Each row is a point on a landscape with many valleys, with its height.
From any point a ball rolls to the lowest of the 3 points nearest to it. It stops when none of these is lower. Distance is the straight distance between rows; heights are no part of it.
rafe: [155, 145, 150, 136, 164, 162, 119, 128, 93, 141, 106, 139, 170, 113, 138, 105, 98, 136, 147, 135, 141, 142]  (h 585)
ves: [116, 121, 107, 120, 109, 122, 142, 117, 150, 113, 141, 135, 95, 130, 126, 118, 131, 96, 118, 115, 139, 85]  (h 500)
fazak: [122, 133, 114, 132, 123, 140, 140, 163, 136, 144, 117, 136, 109, 123, 143, 123, 120, 129, 162, 147, 161, 91]  (h 145)
kod: [94, 112, 104, 110, 102, 112, 133, 121, 167, 107, 148, 123, 91, 144, 143, 122, 135, 110, 119, 112, 145, 80]  (h 491)
gugu: [140, 134, 158, 136, 145, 122, 125, 136, 97, 118, 133, 128, 137, 130, 122, 154, 137, 139, 97, 128, 77, 181]  (h 208)
kagi: [141, 131, 143, 117, 143, 148, 128, 115, 111, 135, 121, 117, 158, 134, 138, 115, 117, 149, 140, 134, 134, 137]  (h 425)
vam: [126, 130, 118, 128, 126, 143, 134, 161, 136, 149, 109, 140, 116, 125, 140, 127, 124, 136, 158, 136, 162, 90]  (h 206)
lonum: [158, 139, 150, 131, 155, 159, 121, 108, 100, 136, 122, 127, 174, 137, 115, 112, 125, 147, 125, 132, 108, 160]  (h 58)
Gapop: [132, 132, 144, 131, 126, 134, 136, 136, 114, 119, 140, 121, 125, 130, 111, 146, 145, 142, 115, 134, 108, 154]  (h 238)
Suzaf: [134, 126, 138, 138, 119, 109, 132, 126, 122, 116, 137, 121, 124, 110, 110, 155, 142, 118, 103, 123, 101, 170]  (h 462)
furu: [113, 134, 115, 133, 142, 145, 111, 154, 142, 130, 103, 128, 148, 131, 135, 112, 112, 151, 181, 136, 171, 98]  (h 317)
fuf: [102, 112, 102, 114, 101, 111, 139, 129, 169, 112, 147, 128, 94, 137, 136, 123, 126, 104, 127, 113, 156, 77]  (h 477)
defa: [114, 137, 121, 128, 136, 135, 118, 157, 134, 141, 100, 129, 143, 124, 139, 123, 119, 146, 174, 140, 164, 102]  (h 236)
fef: [131, 130, 143, 116, 133, 146, 133, 134, 124, 146, 110, 123, 142, 127, 143, 128, 114, 156, 149, 140, 157, 118]  (h 650)
puful: [139, 160, 137, 144, 163, 169, 102, 157, 99, 122, 106, 141, 165, 110, 127, 93, 94, 140, 167, 138, 160, 139]  (h 646)
gizis: [106, 133, 108, 134, 136, 145, 120, 161, 140, 141, 104, 139, 136, 128, 139, 118, 125, 144, 180, 140, 166, 90]  (h 309)
tid: [126, 131, 106, 133, 118, 134, 142, 159, 142, 148, 118, 138, 94, 126, 134, 116, 120, 123, 162, 139, 155, 86]  (h 258)
niriz: [126, 150, 121, 141, 151, 164, 105, 158, 128, 115, 107, 130, 162, 119, 125, 101, 101, 145, 181, 140, 172, 116]  (h 580)
Kenog: [125, 143, 136, 138, 151, 151, 109, 147, 120, 129, 108, 124, 162, 123, 138, 102, 101, 143, 164, 142, 165, 123]  (h 616)
simez: [127, 120, 104, 125, 105, 117, 139, 143, 161, 128, 143, 138, 95, 130, 133, 114, 107, 103, 151, 127, 161, 77]  (h 399)
biza: [130, 136, 133, 125, 119, 146, 146, 126, 127, 133, 124, 127, 112, 126, 127, 133, 140, 141, 125, 129, 132, 126]  (h 298)
miker: [113, 134, 98, 131, 124, 141, 128, 165, 142, 144, 111, 140, 110, 125, 139, 115, 124, 133, 178, 145, 162, 84]  (h 376)
Topuf: [126, 135, 142, 122, 127, 142, 131, 128, 110, 114, 134, 113, 134, 137, 117, 135, 145, 148, 121, 139, 113, 153]  (h 214)
bibok: [145, 139, 144, 119, 146, 152, 129, 116, 99, 132, 125, 121, 157, 146, 133, 116, 126, 151, 132, 134, 107, 143]  (h 250)
vudo: [143, 133, 149, 124, 152, 152, 121, 125, 110, 138, 115, 116, 164, 129, 148, 113, 106, 145, 144, 134, 138, 132]  (h 437)
Vabuv: [129, 121, 113, 120, 111, 119, 141, 141, 156, 132, 140, 134, 93, 131, 140, 118, 112, 97, 141, 121, 158, 77]  (h 364)
zaze: [123, 133, 133, 125, 141, 142, 126, 150, 127, 147, 105, 123, 148, 127, 145, 119, 112, 148, 164, 144, 159, 108]  (h 649)
zogol: [146, 137, 151, 131, 164, 140, 118, 120, 100, 130, 126, 132, 163, 151, 108, 128, 132, 152, 108, 139, 85, 172]  (h 181)
biras: [120, 101, 115, 132, 107, 69, 135, 91, 138, 139, 122, 114, 112, 131, 132, 158, 142, 106, 81, 106, 81, 144]  (h 793)
Reseg: [132, 129, 139, 117, 132, 142, 138, 139, 130, 137, 114, 123, 141, 129, 151, 128, 125, 152, 145, 134, 149, 115]  (h 659)
Riveg: [88, 89, 114, 120, 91, 73, 128, 119, 144, 119, 148, 117, 94, 135, 138, 137, 154, 99, 99, 122, 106, 126]  (h 607)
zagak: [150, 140, 148, 128, 155, 153, 123, 126, 95, 140, 109, 125, 169, 122, 141, 109, 103, 143, 144, 134, 137, 141]  (h 518)
voli: [87, 101, 109, 117, 94, 86, 129, 124, 152, 115, 154, 122, 93, 137, 131, 128, 155, 99, 110, 119, 124, 110]  (h 547)
foz: [112, 150, 107, 139, 142, 157, 102, 149, 128, 116, 105, 136, 158, 120, 129, 104, 104, 144, 188, 133, 174, 100]  (h 618)
rubar: [133, 140, 137, 132, 148, 145, 109, 146, 122, 130, 105, 122, 164, 119, 138, 108, 101, 140, 160, 139, 159, 128]  (h 670)
San: [162, 143, 155, 144, 171, 133, 112, 122, 96, 134, 126, 126, 175, 140, 104, 139, 126, 158, 104, 133, 78, 186]  (h 195)
nuro: [127, 142, 125, 134, 148, 157, 103, 151, 126, 124, 103, 125, 166, 116, 133, 100, 102, 142, 174, 140, 170, 112]  (h 539)
Fug: [118, 121, 112, 118, 109, 124, 141, 123, 156, 116, 148, 136, 94, 140, 142, 116, 123, 96, 121, 111, 146, 84]  (h 499)
sameg: [126, 133, 135, 125, 147, 137, 120, 145, 126, 138, 103, 119, 154, 122, 144, 122, 111, 151, 160, 145, 160, 114]  (h 648)
nako: [111, 133, 109, 134, 136, 142, 128, 159, 139, 150, 104, 141, 118, 128, 137, 121, 123, 139, 176, 147, 168, 83]  (h 303)
Kiv: [133, 133, 113, 129, 119, 135, 145, 143, 146, 134, 130, 142, 96, 116, 138, 124, 116, 114, 142, 131, 157, 89]  (h 283)
fepu: [141, 140, 145, 121, 141, 147, 123, 119, 102, 120, 133, 122, 155, 149, 120, 125, 134, 151, 121, 142, 101, 158]  (h 161)
lod: [115, 93, 114, 134, 102, 72, 138, 97, 135, 141, 131, 116, 102, 139, 141, 155, 149, 112, 77, 105, 74, 140]  (h 800)
Maf: [109, 114, 108, 131, 118, 91, 124, 110, 145, 123, 142, 131, 109, 125, 109, 143, 150, 101, 101, 116, 116, 136]  (h 749)
luk: [155, 139, 143, 128, 163, 159, 121, 120, 93, 136, 119, 133, 168, 123, 133, 104, 100, 141, 145, 131, 134, 147]  (h 552)
Didiv: [130, 141, 130, 123, 119, 142, 145, 119, 135, 132, 130, 137, 108, 123, 130, 134, 142, 133, 120, 130, 138, 116]  (h 285)
gid: [130, 120, 136, 139, 117, 92, 125, 109, 130, 125, 134, 115, 121, 110, 119, 159, 135, 114, 93, 111, 90, 168]  (h 535)
Mizo: [91, 109, 104, 119, 102, 92, 123, 113, 156, 112, 151, 118, 96, 141, 132, 125, 153, 99, 107, 117, 124, 105]  (h 533)
kesi: [115, 127, 115, 122, 117, 125, 139, 115, 150, 121, 146, 131, 106, 135, 127, 122, 142, 106, 114, 111, 134, 107]  (h 553)
feni: [134, 144, 138, 137, 162, 161, 104, 155, 110, 127, 109, 128, 169, 116, 137, 104, 95, 141, 162, 141, 155, 132]  (h 680)
mosel: [158, 141, 147, 130, 163, 159, 121, 104, 94, 128, 124, 127, 169, 143, 112, 113, 124, 150, 121, 140, 98, 166]  (h 90)
zat: [108, 87, 114, 124, 96, 67, 123, 108, 132, 130, 137, 121, 96, 128, 139, 149, 147, 102, 95, 118, 94, 126]  (h 710)
rumo: [124, 133, 124, 130, 114, 132, 136, 119, 139, 123, 140, 133, 116, 122, 114, 132, 150, 123, 111, 123, 126, 131]  (h 579)
vusi: [147, 138, 152, 126, 150, 158, 123, 106, 94, 139, 123, 127, 165, 142, 127, 110, 115, 144, 132, 133, 115, 149]  (h 177)
dedis: [134, 134, 144, 121, 144, 137, 124, 134, 115, 132, 113, 118, 162, 127, 143, 114, 103, 147, 148, 135, 142, 126]  (h 532)
mavo: [97, 108, 88, 109, 95, 103, 141, 144, 191, 122, 144, 127, 83, 145, 137, 119, 104, 104, 157, 124, 174, 50]  (h 473)
gov: [147, 135, 147, 123, 148, 157, 124, 117, 104, 138, 119, 121, 165, 135, 139, 112, 107, 150, 136, 139, 125, 139]  (h 326)
napu: [144, 129, 157, 134, 136, 113, 128, 134, 105, 118, 129, 119, 133, 126, 122, 161, 134, 143, 98, 120, 78, 183]  (h 264)
megom: [139, 132, 148, 127, 143, 132, 125, 138, 97, 117, 136, 118, 146, 138, 110, 137, 137, 154, 104, 144, 88, 169]  (h 128)
Por: [129, 109, 125, 143, 114, 79, 126, 98, 135, 131, 130, 121, 117, 115, 120, 166, 140, 109, 87, 107, 94, 154]  (h 808)
kas: [135, 154, 127, 137, 154, 159, 105, 155, 121, 120, 110, 134, 162, 119, 128, 95, 96, 141, 174, 135, 162, 128]  (h 615)
puva: [137, 132, 151, 124, 137, 126, 127, 142, 105, 114, 135, 123, 138, 129, 115, 149, 141, 145, 104, 135, 87, 174]  (h 147)
lesu: [109, 138, 111, 131, 144, 152, 109, 149, 136, 137, 101, 132, 145, 123, 129, 112, 112, 143, 179, 137, 172, 92]  (h 372)
Sagum: [131, 131, 119, 124, 117, 141, 150, 131, 138, 142, 129, 143, 101, 121, 134, 129, 124, 125, 130, 126, 149, 100]  (h 160)
tol: [127, 129, 137, 121, 139, 142, 126, 142, 127, 145, 103, 119, 149, 125, 143, 120, 115, 146, 155, 139, 156, 116]  (h 636)
vir: [98, 103, 109, 126, 109, 83, 124, 115, 147, 131, 150, 131, 105, 135, 132, 134, 150, 93, 96, 123, 115, 124]  (h 587)
Pogu: [133, 128, 145, 116, 130, 150, 141, 126, 117, 136, 119, 116, 142, 135, 143, 124, 123, 153, 140, 130, 135, 127]  (h 346)
nurez: [131, 135, 137, 119, 123, 149, 142, 128, 119, 131, 126, 122, 130, 132, 134, 130, 133, 152, 131, 132, 132, 129]  (h 352)
Gonu: [144, 138, 149, 126, 156, 148, 124, 119, 95, 133, 131, 125, 168, 145, 111, 124, 134, 153, 121, 135, 94, 169]  (h 164)
Dibis: [149, 138, 146, 126, 158, 152, 128, 114, 100, 134, 120, 125, 171, 135, 137, 108, 111, 146, 134, 133, 123, 145]  (h 253)
Nadud: [127, 130, 132, 141, 117, 116, 129, 126, 142, 122, 142, 130, 112, 114, 107, 152, 145, 117, 104, 128, 115, 149]  (h 592)
gif: [138, 137, 150, 129, 136, 129, 125, 138, 105, 114, 136, 119, 132, 131, 119, 154, 138, 146, 98, 128, 84, 179]  (h 163)
kiso: [118, 121, 131, 140, 117, 100, 130, 116, 144, 123, 140, 129, 117, 113, 106, 151, 148, 115, 97, 122, 117, 146]  (h 628)
pazi: [121, 128, 98, 134, 112, 134, 135, 161, 148, 138, 125, 140, 89, 122, 132, 108, 119, 113, 175, 137, 167, 81]  (h 365)
Nasu: [99, 90, 111, 124, 91, 70, 123, 113, 147, 124, 141, 129, 95, 131, 140, 143, 148, 105, 93, 122, 97, 126]  (h 657)
mol: [117, 94, 116, 133, 96, 63, 130, 97, 135, 139, 128, 117, 114, 128, 133, 159, 148, 107, 86, 107, 82, 143]  (h 784)
rukaz: [132, 122, 114, 123, 118, 130, 143, 138, 156, 135, 146, 142, 92, 126, 134, 117, 117, 106, 136, 123, 152, 83]  (h 330)
lus: [114, 122, 110, 124, 112, 117, 132, 113, 150, 112, 150, 136, 103, 135, 120, 125, 144, 96, 114, 119, 133, 112]  (h 554)
gilir: [117, 122, 117, 137, 118, 102, 127, 113, 150, 124, 138, 136, 117, 116, 111, 147, 145, 105, 103, 120, 117, 138]  (h 694)
duki: [137, 133, 151, 136, 122, 118, 136, 134, 115, 111, 140, 117, 124, 121, 113, 159, 146, 132, 99, 131, 94, 172]  (h 212)
Fidi: [123, 123, 122, 131, 121, 114, 133, 115, 139, 120, 144, 134, 109, 124, 106, 144, 151, 107, 108, 119, 125, 131]  (h 651)
domu: [132, 131, 121, 128, 125, 140, 140, 154, 129, 145, 109, 131, 104, 120, 142, 126, 125, 142, 148, 137, 155, 100]  (h 241)
geso: [121, 98, 114, 132, 109, 71, 128, 102, 140, 134, 128, 121, 113, 127, 126, 159, 142, 103, 87, 104, 88, 150]  (h 797)
Gagi: [131, 130, 150, 129, 120, 123, 126, 132, 124, 114, 130, 119, 123, 123, 110, 153, 142, 136, 107, 132, 101, 167]  (h 256)
pamor: [126, 131, 146, 118, 119, 150, 135, 127, 114, 125, 130, 128, 131, 134, 128, 136, 147, 148, 127, 129, 125, 141]  (h 390)
kelop: [129, 132, 134, 118, 119, 147, 147, 126, 133, 139, 118, 128, 120, 117, 138, 134, 134, 147, 134, 128, 143, 117]  (h 246)
Lov: [121, 114, 102, 114, 102, 116, 138, 128, 173, 122, 142, 136, 87, 135, 140, 114, 113, 100, 136, 123, 159, 68]  (h 421)
Vonum: [161, 148, 151, 132, 164, 160, 115, 106, 87, 143, 117, 134, 173, 121, 129, 107, 116, 150, 137, 131, 116, 164]  (h 127)
sed: [123, 125, 113, 132, 125, 139, 130, 160, 140, 152, 103, 134, 116, 127, 139, 124, 122, 137, 168, 144, 160, 92]  (h 229)
nirud: [162, 146, 149, 135, 168, 163, 120, 106, 92, 139, 120, 131, 174, 125, 115, 116, 120, 149, 128, 129, 107, 170]  (h 103)
Ruzo: [110, 122, 105, 113, 103, 113, 136, 116, 160, 113, 145, 127, 99, 144, 135, 122, 129, 94, 122, 111, 145, 83]  (h 489)
biki: [132, 163, 120, 133, 148, 180, 106, 154, 116, 111, 106, 139, 157, 110, 118, 97, 92, 148, 190, 130, 179, 112]  (h 610)
zezav: [120, 111, 119, 135, 120, 86, 129, 109, 141, 125, 138, 129, 116, 119, 114, 149, 145, 101, 94, 120, 108, 144]  (h 723)
keki: [137, 132, 150, 123, 140, 135, 123, 135, 108, 120, 130, 119, 139, 143, 116, 137, 150, 148, 113, 134, 101, 162]  (h 170)
Viro: [137, 132, 152, 126, 132, 137, 126, 139, 108, 122, 135, 120, 133, 132, 116, 148, 145, 147, 108, 135, 91, 167]  (h 157)
Vufog: [136, 131, 139, 124, 146, 141, 126, 139, 117, 137, 112, 123, 158, 125, 146, 114, 105, 148, 155, 138, 156, 131]  (h 591)
Feked: [116, 140, 120, 136, 139, 151, 108, 150, 141, 132, 100, 125, 156, 125, 134, 103, 109, 147, 172, 135, 172, 106]  (h 391)
bima: [158, 145, 150, 135, 166, 156, 123, 120, 91, 141, 111, 140, 171, 118, 136, 108, 105, 143, 142, 133, 134, 152]  (h 569)
pato: [143, 143, 144, 130, 150, 149, 114, 135, 105, 131, 112, 127, 170, 119, 143, 106, 92, 136, 152, 141, 150, 127]  (h 614)
zugo: [136, 134, 143, 125, 113, 145, 135, 126, 125, 122, 136, 121, 126, 130, 115, 140, 149, 140, 116, 136, 125, 141]  (h 418)
Refut: [127, 122, 139, 139, 123, 103, 127, 118, 129, 122, 136, 120, 121, 115, 106, 161, 142, 115, 97, 118, 101, 163]  (h 503)
Torel: [104, 98, 112, 125, 102, 76, 124, 109, 143, 128, 141, 127, 107, 129, 125, 143, 144, 98, 90, 121, 106, 131]  (h 641)
Roz: [128, 126, 133, 133, 119, 106, 127, 119, 133, 121, 137, 126, 116, 113, 106, 157, 151, 110, 98, 117, 112, 157]  (h 556)
kib: [133, 135, 138, 135, 117, 129, 132, 128, 128, 117, 136, 122, 117, 121, 100, 150, 147, 132, 109, 130, 110, 159]  (h 297)
fika: [130, 143, 141, 119, 114, 140, 145, 121, 125, 125, 131, 127, 120, 126, 118, 138, 145, 143, 129, 135, 130, 141]  (h 370)
kis: [120, 123, 101, 128, 105, 122, 137, 156, 164, 126, 138, 136, 86, 128, 135, 110, 101, 105, 171, 137, 166, 67]  (h 468)
ber: [121, 115, 101, 125, 102, 120, 142, 137, 167, 120, 141, 135, 90, 137, 136, 114, 105, 100, 145, 122, 160, 72]  (h 400)
nit: [156, 139, 151, 135, 173, 129, 119, 121, 89, 128, 127, 128, 169, 144, 109, 139, 133, 158, 104, 132, 75, 182]  (h 203)
zosa: [91, 112, 105, 114, 102, 98, 127, 115, 159, 113, 149, 128, 99, 142, 129, 125, 148, 99, 115, 113, 130, 101]  (h 521)
Morud: [146, 135, 153, 129, 147, 131, 119, 133, 101, 123, 131, 124, 157, 141, 121, 146, 137, 152, 98, 135, 83, 174]  (h 149)
Mep: [137, 123, 148, 136, 118, 106, 122, 122, 123, 117, 130, 120, 122, 114, 113, 166, 140, 124, 99, 115, 92, 171]  (h 417)
fakop: [166, 145, 150, 138, 167, 158, 116, 106, 93, 139, 120, 131, 175, 131, 104, 117, 127, 162, 123, 138, 91, 178]  (h 146)
rus: [129, 111, 128, 141, 114, 87, 127, 93, 136, 127, 125, 108, 120, 121, 122, 166, 138, 107, 89, 100, 84, 157]  (h 803)
zoti: [149, 139, 144, 124, 152, 154, 117, 111, 97, 132, 124, 125, 161, 144, 125, 115, 128, 150, 127, 133, 108, 151]  (h 220)
Bunub: [114, 98, 112, 134, 112, 69, 124, 100, 142, 132, 134, 125, 115, 125, 127, 159, 144, 106, 84, 113, 103, 140]  (h 812)
kisob: [143, 128, 153, 131, 144, 140, 125, 130, 100, 124, 132, 125, 152, 148, 115, 129, 137, 152, 118, 139, 93, 169]  (h 144)
rom: [161, 145, 149, 135, 161, 163, 124, 110, 93, 136, 121, 128, 174, 126, 130, 111, 111, 142, 139, 137, 122, 157]  (h 82)
giveb: [142, 132, 151, 119, 136, 147, 134, 121, 108, 134, 124, 123, 152, 138, 137, 121, 118, 155, 132, 139, 127, 137]  (h 371)
Nanuk: [131, 138, 131, 120, 117, 144, 149, 132, 137, 139, 128, 139, 112, 119, 136, 133, 131, 138, 133, 129, 145, 107]  (h 213)
Kesul: [118, 118, 97, 125, 96, 111, 133, 149, 177, 121, 141, 127, 86, 134, 137, 106, 103, 105, 163, 124, 169, 66]  (h 508)
fuvip: [132, 133, 115, 120, 115, 135, 147, 125, 144, 136, 132, 138, 96, 122, 140, 124, 130, 112, 133, 123, 148, 94]  (h 211)
vuda: [126, 137, 127, 122, 115, 146, 148, 122, 135, 123, 131, 131, 107, 125, 115, 127, 149, 135, 123, 128, 130, 130]  (h 389)
ketag: [145, 135, 149, 131, 160, 121, 122, 135, 97, 127, 126, 130, 154, 143, 118, 146, 131, 150, 94, 136, 72, 185]  (h 183)
nok: [139, 120, 150, 141, 121, 104, 127, 127, 115, 112, 130, 119, 124, 119, 116, 168, 138, 129, 98, 113, 94, 177]  (h 383)
Zupor: [150, 142, 148, 129, 155, 157, 118, 128, 101, 135, 113, 128, 167, 122, 139, 109, 100, 142, 150, 130, 138, 138]  (h 550)
lopu: [142, 142, 144, 138, 149, 153, 104, 139, 115, 131, 112, 128, 168, 115, 142, 109, 104, 136, 158, 138, 155, 133]  (h 664)
giduk: [123, 133, 122, 130, 111, 135, 140, 113, 143, 120, 144, 137, 107, 124, 109, 131, 150, 109, 110, 123, 131, 121]  (h 484)
Tos: [123, 123, 102, 133, 109, 131, 138, 160, 157, 134, 131, 137, 92, 122, 139, 108, 113, 105, 171, 139, 166, 72]  (h 422)
Gor: [86, 92, 107, 117, 99, 79, 120, 113, 151, 122, 145, 129, 95, 134, 134, 135, 154, 98, 101, 123, 114, 115]  (h 572)
zaz: [109, 91, 112, 130, 94, 65, 129, 103, 137, 130, 131, 126, 103, 132, 139, 150, 148, 105, 85, 114, 87, 129]  (h 752)
Zugov: [127, 122, 106, 129, 113, 133, 138, 158, 151, 132, 130, 139, 96, 121, 140, 117, 112, 113, 161, 141, 160, 77]  (h 416)
gonid: [142, 131, 141, 116, 139, 145, 129, 130, 110, 130, 118, 113, 160, 135, 139, 117, 111, 153, 138, 135, 139, 131]  (h 455)
rumir: [158, 151, 150, 140, 164, 165, 117, 120, 91, 144, 113, 139, 169, 112, 133, 107, 103, 143, 149, 134, 131, 153]  (h 581)
kat: [155, 137, 145, 130, 159, 163, 118, 101, 89, 133, 118, 128, 175, 134, 129, 109, 119, 147, 130, 132, 109, 150]  (h 110)
rubu: [103, 109, 101, 109, 94, 110, 140, 130, 179, 112, 145, 124, 82, 141, 142, 121, 118, 107, 131, 109, 159, 64]  (h 463)
gotur: [126, 138, 134, 128, 113, 132, 138, 122, 137, 121, 148, 124, 114, 116, 105, 141, 151, 123, 111, 126, 121, 144]  (h 445)
Nin: [111, 121, 117, 128, 119, 115, 132, 114, 147, 117, 144, 135, 106, 128, 109, 134, 147, 101, 109, 121, 134, 125]  (h 586)
litom: [128, 103, 122, 137, 109, 72, 131, 93, 135, 135, 127, 113, 121, 123, 127, 163, 145, 104, 86, 103, 84, 155]  (h 799)
sabe: [118, 139, 127, 137, 141, 148, 111, 148, 133, 129, 107, 119, 157, 124, 135, 112, 107, 150, 171, 138, 168, 113]  (h 458)
Kesog: [102, 116, 99, 119, 107, 113, 129, 112, 149, 117, 149, 130, 101, 137, 131, 120, 141, 98, 114, 116, 135, 101]  (h 534)
Patef: [139, 167, 124, 140, 163, 176, 103, 167, 93, 118, 105, 142, 162, 111, 123, 97, 99, 140, 172, 134, 165, 138]  (h 635)
kiko: [126, 125, 111, 128, 118, 127, 144, 128, 150, 124, 142, 137, 96, 131, 133, 122, 118, 111, 122, 117, 149, 92]  (h 294)
Poze: [151, 149, 141, 133, 164, 160, 113, 132, 95, 129, 109, 132, 164, 116, 141, 106, 98, 139, 152, 135, 147, 144]  (h 588)
fege: [135, 139, 145, 119, 132, 150, 123, 124, 106, 127, 135, 117, 147, 142, 126, 128, 141, 151, 120, 135, 108, 149]  (h 186)
Nuva: [135, 125, 152, 134, 129, 123, 133, 137, 106, 120, 134, 120, 126, 122, 115, 155, 138, 140, 104, 128, 92, 172]  (h 172)
bopa: [139, 124, 154, 130, 146, 120, 128, 143, 93, 119, 130, 127, 143, 133, 120, 146, 140, 147, 108, 134, 79, 180]  (h 171)
Poga: [129, 131, 128, 123, 120, 143, 145, 144, 135, 144, 122, 137, 104, 127, 138, 132, 125, 133, 144, 136, 153, 98]  (h 255)
Lof: [124, 132, 121, 127, 116, 131, 139, 110, 145, 124, 140, 137, 102, 122, 124, 129, 143, 113, 117, 124, 132, 116]  (h 414)
Rez: [124, 115, 97, 131, 104, 124, 142, 158, 158, 125, 136, 137, 83, 135, 136, 118, 108, 103, 162, 131, 162, 73]  (h 452)
fizig: [135, 122, 135, 139, 118, 96, 132, 111, 139, 125, 136, 121, 119, 116, 112, 161, 144, 110, 95, 116, 107, 160]  (h 538)
Fomif: [87, 116, 102, 110, 96, 102, 128, 120, 162, 109, 153, 122, 91, 143, 139, 122, 143, 100, 112, 109, 141, 94]  (h 507)
pano: [145, 136, 143, 126, 155, 153, 126, 115, 98, 134, 128, 122, 161, 140, 122, 115, 130, 150, 122, 140, 102, 158]  (h 188)
kesu: [109, 111, 108, 126, 114, 96, 125, 113, 144, 113, 149, 138, 109, 129, 116, 137, 151, 95, 101, 123, 122, 126]  (h 781)
nen: [141, 130, 155, 136, 131, 107, 127, 136, 104, 111, 131, 120, 127, 122, 114, 158, 136, 133, 96, 117, 78, 183]  (h 312)
pimir: [91, 110, 107, 125, 105, 96, 121, 114, 149, 116, 152, 130, 102, 138, 125, 125, 150, 98, 103, 118, 119, 117]  (h 549)
Vodap: [115, 132, 122, 126, 136, 143, 127, 154, 138, 154, 103, 131, 129, 125, 140, 122, 121, 149, 165, 143, 161, 99]  (h 184)
Miku: [137, 168, 119, 139, 158, 188, 105, 165, 96, 109, 106, 148, 156, 111, 126, 97, 97, 149, 173, 139, 171, 127]  (h 626)
ripi: [141, 135, 147, 114, 141, 151, 134, 117, 103, 126, 129, 118, 157, 145, 130, 120, 134, 150, 130, 136, 113, 141]  (h 232)
volin: [132, 128, 112, 123, 118, 130, 149, 149, 147, 136, 134, 138, 91, 119, 137, 121, 115, 109, 148, 133, 162, 83]  (h 335)
bofu: [130, 134, 122, 127, 115, 139, 147, 116, 141, 130, 138, 142, 103, 123, 121, 130, 142, 121, 116, 126, 137, 110]  (h 362)
lib: [121, 115, 124, 135, 113, 84, 126, 109, 140, 126, 136, 129, 117, 110, 110, 156, 142, 105, 100, 109, 109, 146]  (h 748)
zosu: [166, 146, 151, 141, 171, 153, 112, 108, 94, 142, 119, 130, 181, 130, 101, 129, 131, 158, 115, 137, 91, 183]  (h 165)
fime: [113, 104, 120, 128, 110, 76, 128, 107, 140, 126, 145, 132, 114, 125, 117, 143, 146, 102, 98, 121, 109, 131]  (h 684)
dosuz: [133, 135, 143, 113, 131, 148, 133, 119, 115, 130, 125, 121, 145, 144, 133, 121, 134, 150, 135, 130, 123, 136]  (h 290)
romo: [112, 114, 99, 117, 102, 108, 137, 135, 180, 117, 146, 123, 86, 135, 137, 117, 107, 104, 146, 115, 168, 66]  (h 443)
pofit: [114, 87, 111, 128, 91, 69, 129, 101, 144, 137, 129, 121, 92, 131, 145, 155, 158, 113, 81, 105, 74, 135]  (h 794)
finek: [116, 125, 105, 119, 110, 117, 133, 116, 152, 117, 151, 131, 98, 138, 128, 118, 142, 95, 113, 110, 137, 103]  (h 542)
baze: [128, 136, 114, 120, 117, 137, 142, 121, 148, 131, 143, 141, 101, 123, 131, 126, 137, 108, 126, 118, 143, 97]  (h 254)
zik: [139, 153, 135, 143, 167, 161, 110, 149, 97, 132, 111, 138, 170, 113, 132, 100, 97, 135, 157, 135, 150, 141]  (h 666)
Tigor: [128, 127, 122, 124, 124, 132, 140, 148, 140, 148, 119, 140, 108, 124, 137, 120, 117, 125, 152, 135, 161, 90]  (h 305)
Tig: [91, 101, 117, 119, 104, 86, 119, 119, 152, 116, 154, 126, 103, 138, 129, 135, 149, 96, 105, 126, 113, 120]  (h 576)
Guv: [114, 129, 112, 127, 119, 119, 137, 112, 148, 120, 152, 137, 103, 128, 115, 129, 146, 100, 108, 120, 131, 117]  (h 555)
guso: [118, 95, 113, 130, 83, 73, 136, 98, 140, 134, 128, 111, 87, 136, 147, 152, 153, 108, 84, 102, 68, 133]  (h 818)

Where does a ball stop that starts at each point below?
Zugov -> Sagum
Refut -> puva
gid -> puva
Patef -> Vodap
feni -> Vodap
niriz -> Vodap
kis -> fazak

Call two points neighbours if one is among the 3 nearest of the other. Go from one point of each pair to the other, from neighbour to neighbour, staying as low as possible. Name the highest point that can't be avoided.
lonum and fazak -> nurez
megom and lonum -> pano
fazak and Sagum -> Poga
rom and lonum -> kat
